Each row is a point on a tangle of strands that fork, close into loops and nearly touch. The rows are in no order.
Two points are linked if the straight distance between their rows is under 65.4. Some points are linked to none.
namef: [ 50  -1 -18   1  -2  -9 -41 -20  16 -14  10  -8 -26 -15  41  28  10 -21
  -6 -14 -11]
duto: [  5  42   0  12  -4   2 -15  -1  11   0  10  -8 -29   6   2 -20   2 -13
 -13  -7 -30]
Tove: [ -2 -35  17 -23 -43   0  33   1 -18  29  -9  -8  36  11 -24  22 -18  21
  -3  30  -7]
fimil: [ -5  29  -9   2  44   5 -26   5   1  -4   0 -15 -10   4  -9 -30  45  -1
  -6 -23 -27]
veze: [ 22  54  29   5 -18  12   0 -32   9   2  -7  15 -15 -22  -2  34 -39   4
   0  24 -13]
fafu: [-39 -28   6  20  19  10  12  21 -13  18 -14 -17  26   0 -24 -17   4   8
  12   2   3]
gasa: [-15 -10 -13 -22 -11 -23  21  24  -9  40  12   0  26  17  -6 -17   3  16
   8  18   5]
leno: [ 13 -24 -13 -31 -15 -30  -7   8   6  -4  21  13  15   5  43  16 -20  -3
 -18  23  20]
lol: [ -2 -17   8  13  36   2  21  -7  -1  -2 -34   4   5  13   9  23  -5  12
   7 -37  34]
babob: [ 20  19  16 -18 -24  -8   3  -6  13   3  12  -3  10  -1  10  33 -22  17
 -12  28 -14]
Kubiz: [ 18  18 -18   0   6  -4 -31 -21   9 -17  16   7 -23 -12  40  24 -11 -14
   4  -6  11]
Kabok: [ -9 -18   1  -7  24 -26   3  24  -4   5 -27  -4  19  26 -35 -47  41   2
 -28 -26 -28]
gov: [ -2 -23 -31 -37  14 -18 -23   7  -1 -18  20 -16  14 -10   4 -35  33  12
  -6 -11  -2]
Tak: [ 16  26  12   4  -7  21  29 -21 -15 -18 -14   3 -10  10   7  23 -35   4
 -23  -8   6]
Vedo: [  2  -6  -9   2 -28  20  28   4 -35   5  16 -16  25   8 -20 -18   6  21
 -11  21 -23]
nofi: [  2  36 -26 -13  -6  11  -1   2 -18  14  33  -9   1   7   1 -23  18  11
  -8  13 -13]
bub: [ 34   9 -12   0 -10  35   2  -9 -10 -16   9  -2 -11  -7   6  17   7  16
  -4   4  -1]
rin: [  4 -34 -10  -9 -12   6  25  12 -17  -7 -12   0   4  11  13   4 -22   2
 -25  -2  28]
Mutot: [ 24  10  26 -24 -15   8  -4  -6  22 -14  -3 -14  -8  -8   7  22 -12  11
 -34   4 -21]
gavu: [  7  10   0  -5   5  -5  14   2  -3  -4 -14  -3  -4  31 -13 -19  16   0
 -29 -22 -26]
viril: [-34 -36  22 -42   1 -27  20  22   8  17 -51 -11  20  -5 -31 -26   8  20
 -20 -24  -7]
Govof: [-16 -43   2 -18  20 -30  10  23   6  14 -38   2  22  15 -26 -31  27  11
  -6 -29  -8]
zusis: [ 21 -12   8 -33   9 -18   4  -1   9  -2 -18   9  24  -5   6  22   1  31
 -16  -2  10]
Kav: [-39  -6  -5  20  -2  18  16  18 -23  13   5   0   9  -1 -26 -15 -11  -2
  22  23  13]
Solor: [ 18   9  -2   1 -26  37  28  -4 -32 -12  16 -10   6  -3 -11  10  -7  18
   5  24  -2]
Doz: [ 27  39   9 -11 -16  15 -15  -9  24   8  -1 -14 -34  -9  17   7  -7  -3
 -20  -3 -32]
Buf: [ 16  -5  38  22  14  -2   4 -12  32 -21 -19  -3 -14  20   8  16  24 -13
 -14 -48   4]
zelo: [ -3  -5  -7  31   2  10  -9  -9  -4 -19  19  19 -13 -18  13   5 -21  -8
  35  11  25]
nof: [-24   6  10  -4  25  18 -15   8   9 -24   5 -31  -6 -11  -8 -35  34  -3
 -23 -13 -19]
meve: [-14   8  -3  12 -10  16  14   7 -10 -14  12   0 -17  11   9 -17 -26 -15
 -16   1   8]
Zaze: [-24 -21 -17 -35  15  -4   2  18  -8 -18  -3 -10   9  -3   5 -33  13   8
 -19  -9  15]
suruk: [ 15  25 -28  19 -14   1 -36   2   0  18  37  -8 -13  -4  15 -28  30 -26
   8   2 -38]
musan: [ -3   7 -30 -18  13  12  -8   9 -18  -8  19 -11  16  -2  -8 -39  38  17
 -11   4 -16]
dinid: [-34   6  17   0   3  12  33  -7 -20  23 -24   4   5   5 -25  26 -47  10
  17  15  17]
tovu: [ 23  -7   3 -13  27 -24 -21  -3  30  -8  -6 -11  -1   6  -4  -4  47  12
   3 -32 -23]
Dasa: [ 35  42  20  23 -17  18 -11 -35  24  -9 -15  19 -33 -35  17  25 -21 -13
   4   5  -6]
ragat: [ 14 -14   4  -5 -16  26  30  -4 -21 -22 -12  -5   3  11  -1   6 -21  13
 -37  -6   2]
gidi: [  0 -38  -7  28   3  -5 -11  17  13   0  25  -5  16   3   1  -9  11   0
  29   7   1]
Dup: [  3  30 -16  40  29  12 -28  -3  -9  -2   5   3 -15   2 -11 -32  38 -18
   4 -15 -32]
pozov: [ -9  23   2 -11   8 -18   0  -1   1   0   2  18  -7  12  23  22 -31   1
   3   5  21]
mos: [ -9 -51 -28  -1  25 -19  -8   8  -4  -8  -9 -10   7   9  12 -12  14  -3
   9 -32  25]
Rer: [  9  46  -9  -6 -43   8   7 -12 -15  11  53  29 -12  -9  14  10  -4 -15
  12  38  14]
zozed: [ 17  37 -19  -9 -27   4   2  -7 -12  10  35   3 -15   6  24  -1   1  -4
  -8  17  -9]
Meteg: [-34 -11   7   4  35   1  -8  20  -5  -8 -10 -16  13  12 -20 -44  35   3
 -27 -20 -16]
dezu: [-15  41   3  -5   4   8  16  -7 -12  10  11   2   2   5 -19   4 -13  15
  15  17  -1]
Kuni: [-25  34  12  -2  -5  16  15 -15 -22  -6  -2  11  -7 -12 -24  14 -41   8
  16  24  23]
sige: [-22  19   2 -13 -16 -12  25   9 -23  42  14  21  20  11 -12  29 -26   7
  26  41  24]
tunog: [-19 -31  -1  29 -20  12  -1  14  -8  -5   2  22  -5 -12   5  11 -33 -24
  26  23  43]
vorog: [ -2  12   4   7 -22 -11  -8  -8  -6   0  26  39  -1 -11   3  30 -32 -15
  28  45  39]
tete: [-12   4 -13 -14 -18 -14   7  17 -10  30  34   9  19  12   6   7  -6   1
  13  35  17]
begi: [ 36  23  18  38  -9  15  -9 -22  29  -5  -8  12 -35 -13   5  15  -2 -13
  13 -19 -20]
fepi: [  8 -28 -22  -9  -7 -13   2  10  -9   0  19   6   7  15  28   0 -12  -7
  -5  -2  21]
Katus: [-15 -31   9   3 -29  15  29   5 -28  22  -9 -24  40   7 -38 -10 -11  23
   2  25 -28]
pap: [-17 -24   7 -41  -7 -32  -3  17  12   8 -10   8  14  -2  23  18 -31  -4
 -29  20  24]
Fofif: [-30 -39  12 -59 -22 -19  22  23  -4  28 -49  -8  23 -15 -23 -12 -17  21
 -18   5  -3]
mozuf: [ 30 -13   4 -15  34 -16 -10  -8   9 -20 -22   1   1  11 -21  -9  77   2
  -2 -45 -17]
Tate: [ 29  -4  -3 -15  30  -5 -21 -18  20 -21  -3  -7  -3 -11  21  39  17  15
   7 -17  11]
Dur: [ 24  19  44  26   5   8 -11 -24  42 -13 -14  -8 -18  -6  16  35  12  -8
  -4 -30  -6]
dal: [  9 -42 -12  10  13 -13 -25   1  10 -20   9 -11  10  -1  12   4  24   4
  16 -15  13]
sipo: [-10  30   2  59  11  15 -17   1 -11   0  10   7 -10 -14 -14 -47  15 -26
  -1   1 -35]
fados: [ -7  -8  -5  37   9 -16 -25   7  19  -4  19   1  -1  10   2 -21  11 -17
  19 -14 -13]
nisi: [-13  43  -3  17  -6  19  13  -3 -12  -4   8   0 -19  13  -8 -31 -15 -12
 -13  -6 -21]
rila: [ 19  20  -2 -10   7 -11  12  -4   3  -5 -10   6  -7  13  30  21 -22  10
 -26 -13   8]
tuz: [  4 -14  14 -28  28 -21   0  -1  22  -5 -15  -7  14   1  -8   4  26  32
   5 -19   4]
supo: [ 36  -2  -4  24  21  -9 -29  -8  12  -1  -6  -3 -26  21  -9  -6  59 -33
   4 -35 -40]
saniz: [ 43  -3 -21  14  11 -24 -40 -12  18   9   4  -7 -22  10  14   7  36 -25
  17 -34 -29]
tugaf: [ 10   1  26 -19 -27 -15  27  -8  -7  21   1  -6  21  16 -12  22 -23  25
 -15  21 -27]
Zus: [-36 -21 -10  23 -23  21  22  17 -22  21  -6  12  -2  -1 -14   1 -35 -21
  17  24  30]
Befe: [ 11  11 -10  30  13 -20 -39 -17  26  -2  15  -1 -21   2  18  -4   8 -24
  31 -25 -16]
taron: [-22 -58 -12 -18  -9   9  10  21  -6  17 -28  -3  16 -13   2  27 -17  -1
   3  21  39]
Zul: [ 18 -11  16  41  17  -6 -12  -5  23 -14  -6  -1 -13  23  -5   0  39 -27
   6 -42 -20]
Kapit: [ -3  44   1  12 -38  18  -5 -20   0 -10  30  27 -33 -37 -11 -17 -17 -22
  25  42  -1]
rutek: [ -9  38  20  13 -16  16   5 -20   7 -15   4  18 -20 -32 -15  -4 -30  -8
  24  26   6]
Fiza: [-29 -30  -7 -60 -23 -27  20  29  -1  32 -30   2  18  -5   5   1 -24   9
 -27  20  21]
Vek: [  3  44 -19  34 -13  17 -23 -11  -3   8  28  11 -22 -18   2 -40   8 -24
  18  14 -28]
mefif: [-15   6   5  -4  20  -7  15  11   2  10  -4  -2   8  10  -6   1 -16  13
  10  -5  11]
zipe: [-37 -24 -14   4   7  10   5  17  -8 -15   4 -10  -1   3  10 -27 -15 -13
 -10  -9  19]
Vulo: [-33 -53  -9  -6  -8  12   6  33  -6  11 -15 -17  12 -11 -15  -8  -1   2
   7  17  18]
keba: [-10 -51  -1   3  27 -13   5  11  12   6 -33  -2   9   7  16  13  -1   1
   4 -26  34]
kivun: [ 40 -13   1 -24  14 -12 -16 -13  15 -20  -4  14  30 -17  28  43   2  21
 -11   8  16]
Rike: [-14  -2  18  17   8  41   9  -8  -1 -20   2 -21   4 -15 -24   0   7  15
   8   1  -1]
Bupin: [-34   4  18 -17 -21   0  20  -2 -27  36 -15   5  23   0 -33  45 -45   5
  14  46  20]
zize: [ -5   8  25  39   8  -2 -24 -24  35 -25   0  11 -28 -31  11   6  -6 -21
  33 -17  13]
som: [  4  43 -10   0   0   3  -7 -19  -4  -5  12  24 -28 -10  23  13 -29 -12
   9   8  16]
feva: [  9 -32  -9  15  41  -6  -3   4  -3 -13 -15  -7  14  17 -14 -17  56   4
  10 -40  -2]

A piece is all that can be reached along the links. How many separate loops has the piece of each point below (a circle has one, a figure eight two, a Y none), and how many tips (points with one link)?
Zul -> loops 0, tips 2
Tak -> loops 0, tips 4
mozuf -> loops 0, tips 2
zozed -> loops 0, tips 2
Vulo -> loops 0, tips 2

A tip is a point with one link. Name the tips that can be reached along the links from each point below, in the order of the rows.
gov -> bub, Rer
sige -> namef, gasa, suruk, Kapit
tunog -> zelo, taron
saniz -> veze, lol
tovu -> Tate, feva
